The views of a scene show one set of named points, each view turned or mirrored, shifted and resized as a whole, with a little noise and some points left out.
In the rows, 100 means zero.

Scene 1
View 1
lotin: [ 81  89  85  88  98 113  76  97  81  99  90  82 117 108 110 113  97  87
 114  92  93  89 101 110 104  86 105  79 103 104]
Lol: [ 78  93 100  95  97 106 107  90  90  93 104  91 114  96 120 108 105  89
 116  89  93  80 102 113 105  90 108  85 103  87]
Saru: [108  86  94  99  95 108  71 109  99 101  84  89  92 113  85 110  88 102
  99  92  95 106  93  83 108  96  80  95 103 107]
petiz: [ 88  88 101 102  95 112  98  91  90  92 102  92 107  95 122 124 105  83
 111  92 104  86 106 100 101  91 108  89  99  81]
zulo: [ 79 100  77  91 107 100  90  91  86  95  92  94 126  96 113 113  99  95
 122 102  94  97 111 111 108  89 108  87  98  88]
luki: [100  92  88 105 116 110  74  81  99  88  98 107 105  97 113 131 101 101
 112 109 101 109 106  99  96  91 104  88  93  81]
Talok: [ 92  96  87 102  97 108  99  92  90  98  99  91 110 103 107 105  97 100
 109  95  90  85 103  98 109  95  95  91 104  88]
pino: [ 97  87 107 116 105 105  90  94  84  97  94 101 100  82 102 114  92 114
  98  99  95  94 105  83  99  86 101 103  95  71]
senem: [ 93  92 110 104 104  91 101 100  99  94  96 104  99  86 103 108  98 104
 107  94  96 103 101  94 104  95  98 102  98  83]
vubod: [ 75 103  86  90  98  95 116  91  95  93 103  94 126  97 124 107 108  82
 126  95  96  87 111 117 113  98 108  88 102  85]
digi: [ 97  80  74  94 105 133  43  86  82  95  87  83 110 118 111 138  96  88
 108 102  99 100 100 101  94  81 104  72  97 103]
gid: [ 96  95  94 107 104 113  99  77 100  91 110 102 105 101 115 115 107 101
 112 100  93  87 102 104 103  95  98  85 101  81]
litop: [ 90  91  98  93 104 108  86  87  98  92 101  98 103 103 107 108 103 101
 112  93  88  94  93 110 101  93  97  84 102  99]
der: [ 90  81 113 106  96 110  91  97  89  93  99  92 100  92 118 127 101  86
 105  90 106  91 101  93  97  87 108  91  97  81]
feni: [ 98  88 113 101  95  95  97 110  98 101  92  93  89  99  85  91  90 111
  98  85  88  96  89  88 109  98  81 103 106  99]
vofos: [ 82 102 100  87 109  72 101 109 104  92  87 104 115  83 104 106  96  93
 122  97 100 120 106 106 111  99 103 104  94  91]
Zego: [ 93  84 109 116 103 112  92  89  82  95 100  99  99  84 112 119  97 108
 101  97  96  88 104  89  95  85 106  95  97  70]
Somup: [ 84  96 104 101 107  89 105  95  96  92  98 105 109  81 111 109 100 100
 114  97  98 101 107 101 104  94 105 101  95  78]
Nov: [ 87  93 105  89 117  95  85  82 111  83 104 110 105  93 119 123 110  92
 122 101  98 114  97 118  96  93 107  86  93  91]
View 2
Lol: [ 89  92 111  87  88  79  97  83 105  96 113 104 121  91  75  97 106 102
 128  91 106  85  92 101 104 125 104 105 100  87]
Nov: [ 81  96 118 114 103  95  94  86  98 116 100 107 106  90  79  83 107 100
 127  79 112  91  87  85 104  97  93  92 107  78]
Talok: [ 99  95 106  96  92  87  97  98 101  89 121 100 108  93  83 104  90  98
 115  96 104  85  91 101  99 119 107 105 101  97]
vofos: [108 103 137 128  97  90  93  90  94 106 106 115 111 100  84  98  95 100
 128  91 117  66  83  79 105 114 111 108 105  72]
Zego: [ 98  92 101  93  99  96 119  78  93 101 109  88 112  96  91 103  92  93
 122 112 108  92 100  93  98 116  99  96 118  96]
zulo: [ 83  90 122 107  88  80  97 107 105  98 119 107 107  97  87  92 105 104
 117  93 119  78  79  98 101 122 103 104 107  84]
pino: [107  94 105 103 103 102 119  83  87 100 110  90 109 100  94 108  84  93
 119 115 111  87 100  87  97 115 103  99 119  96]
luki: [ 83  94 111 109  99  98 109 101  95 109 106  97  97  91  91  89  95  91
 111  92 112  95  83  88  97  99  91  87 118  90]
Somup: [103  98 121 109  95  94 105  83  94 106 109 104 115  93  84  98  90  98
 129  99 117  77  89  83 106 120 104 101 109  84]
der: [101  94 109  89  93  84 112  77  97  99  97  94 114  98  85 102 104  87
 119 101  97  92  94  95  95 108 101  97 119  87]
lotin: [ 85  88 108  97  91  69  94 104 108  84 114 103 103 108  88 100 119 100
 108  95  98  91  94 116  88 109 111 107 109  88]
vubod: [ 89  95 124  91  78  74  92  93 109  97 117 112 120  83  74  92 103 101
 128  85 112  74  76  95 111 131 103 105  95  82]
senem: [110 101 115 112 103  98 104  80  90 103 107 101 111  97  84 105  87  96
 125 100 106  81  96  85 101 111 108 104 108  86]
Saru: [118 104 105 119 105  93  91 105  89  84 108 100  89 103  91 113  89  90
  99  96  86  92  99 102  85  92 118 105 106  95]
View 3
Saru: [ 59 132 141 100 110 106 126 100 101  53 136 103 118 117  91  93  81  88
  94  80  90  75 127 111  94  63  94  79  82  66]
pino: [120  79 118 112  97 100  97  78 109  74  97 126 123 121  83 118  94  92
 124  50 103  87 121 112  95  89 120 101  87  88]
lotin: [ 93 103 151 121  77  64 110 110  88  81 115  96 132 113 122  71  87 105
  64  78  98 121 117  94  99  97  69  55 104  90]
Talok: [103 104 117 132  80  78 109  97 105  74 104 117 111 115  99  78 110  84
  92  94 106 105 108 110 102  88  97  88  87  94]
senem: [113  98 115 122  92  90  93  88 109  58 111 115 119 124  73 100 105  86
 124  80  83  68 111  94  84  99  99 112  90  91]
zulo: [ 98  93 115 132  60  57 104 112 122  87 100 114 141 131 110  76 118  99
  88  86  96 119 102  83 101 109  70 102  95  93]
Zego: [135  71 123 115  92  99  93  74 100  78  97 123 120 114  88 117 101  94
 107  58 111  93 118 112  93  99 113  90  96  97]
feni: [ 96 137 133 122 115  88  95  91  90  47 124 106 103 117  74  83  77  69
 127  91  82  59 129 111  99  64 113  92  74  88]
gid: [119  87 113 127  82  95 103  87 108  73 110 117 118 112  94 103 140  89
  72 103 116  96 101 117  96  98  92 102  92 106]
petiz: [123  70 125 127  70  89 106  86  94  75 104 107 106 106  94  93 113 102
  81  84  99 102  94 103  79 119  86  80 115  97]
digi: [ 69  89 156  90  88  98 132 110 105  90 129  96 160 111 132 108  98 127
  28  59 117 123 126 105 100  90  59  58 105  78]
litop: [108 112 134 122  93  77  93 101 100  66 126 102 134 114  98  93 118  91
  73 102 100  90 116 100  97  90  78  90  92 107]
der: [124  68 134 114  79  98  99  80  89  69 109 104 113 108  88 105  97 107
  93  69  93  89 105 104  76 113  92  79 115  91]
Nov: [116  91 125 116  80  87  85 100 118  63 131 100 156 126  85 115 144 109
  70  98  89  72 102  79  80 119  57 120 103 108]
Lol: [133  87 124 141  68  61  89  94  93  75 103 105 111 111  98  74 116  92
  86 103  99 108  98  98  90 117  82  86 105 111]
Somup: [120  87 108 131  75  78  89  93 118  69  98 116 123 128  81  95 117  89
 122  82  86  83 100  86  86 111  92 119  93  96]
vofos: [ 94 109 106 130  69  67  91 111 129  57 113 109 136 141  73  79 111  91
 130  89  60  69 100  60  81 115  70 133  92  84]
View 4
digi: [146 108 117 101  94 121 112 105 112  68 107  86  93 102 121 109  97  90
 107  69 109 105  93  93  92 109 103 101 105 104]
Saru: [130  90  97 111  93  81 106 114 105  96  96  78  87  85 111  82  92 100
  94  95 104 110 103 105  98 120 118 107  92  83]
feni: [108  83  83 122 101  72 105 103 106 116  83  89 102  85 102  70 100 108
  93 100  99 115 114 107 104 116 112 101  87  88]
litop: [115  92  97 117  98 102 109  98 108  97  92  96 108 103 107  97 106  97
 110  96 104 107  95  99 100 115  91  94  91 109]
vofos: [120  70  95 124  90  73  91 115  96 116  88 104 108  99  93  90  88  80
 125 102 108 129  94 108 121 102  62  90  77  96]
Talok: [112 104 112 117 101 102 103 111 110 102  85 100 104 106 108  84 100  97
 107 100  98 118 106 105 107 110  96  86  87 106]
der: [111  84 116 117 102  95 102 106 103  91  94 100 116 109  99  78  95  81
  97  78 113 106 109 105 104  85  99 101  88 121]
senem: [107  81  96 124  96  77  97 109 100 107  87 102 103 102  95  76 105  84
 102  98 106 116 108 109 110  97  89  96  86 103]
Nov: [116  77  95 120  90  93 102 101  97  93 102 104 107 113  96 105 110  73
 120  95 117 105  80  99 107 102  69  98  89 121]
lotin: [133  99 117 109 103 117 111 103 117  90  91  93 118  98 117  99  80 101
 113  73 102 116 101  99 102 110  95  91  92 103]
petiz: [108  90 125 115 101 105 104 110 107  93  92 104 118 115 102  81  94  84
 103  87 109 109 104 105 107  92  95  92  84 126]
Zego: [107  98 107 121 102  92 100 102 105  94  87 106 103 111  99  73 117  79
  94  81 105 112 121 107 104  82  98  93  98 117]
luki: [125  97 109 113  88  97  96 112  98  83 104 101  85 114 103  97 114  70
 108  91 112 109  95 101 104  94  84  95  98 112]
gid: [101 101 110 120  98 105 101 106 106  93  91 104 102 120 104  87 116  86
 105 106 105 105  98 104 104 106  91  88  89 123]
vubod: [105  93 124 120 101 110  99 114 109 109  82 111 127 118 104  92  86  91
 126 107 102 122  93 106 118 109  69  76  73 122]
Lol: [105  91 115 121 106 110 107 102 111 103  85 107 128 112 105  87  95  94
 113  93 102 115 102 103 110 102  83  85  82 124]

In a view up to two points have been moved. Name them for each view, in the order of its rows, or write -.
view 1 | lotin
view 2 | -
view 3 | -
view 4 | digi
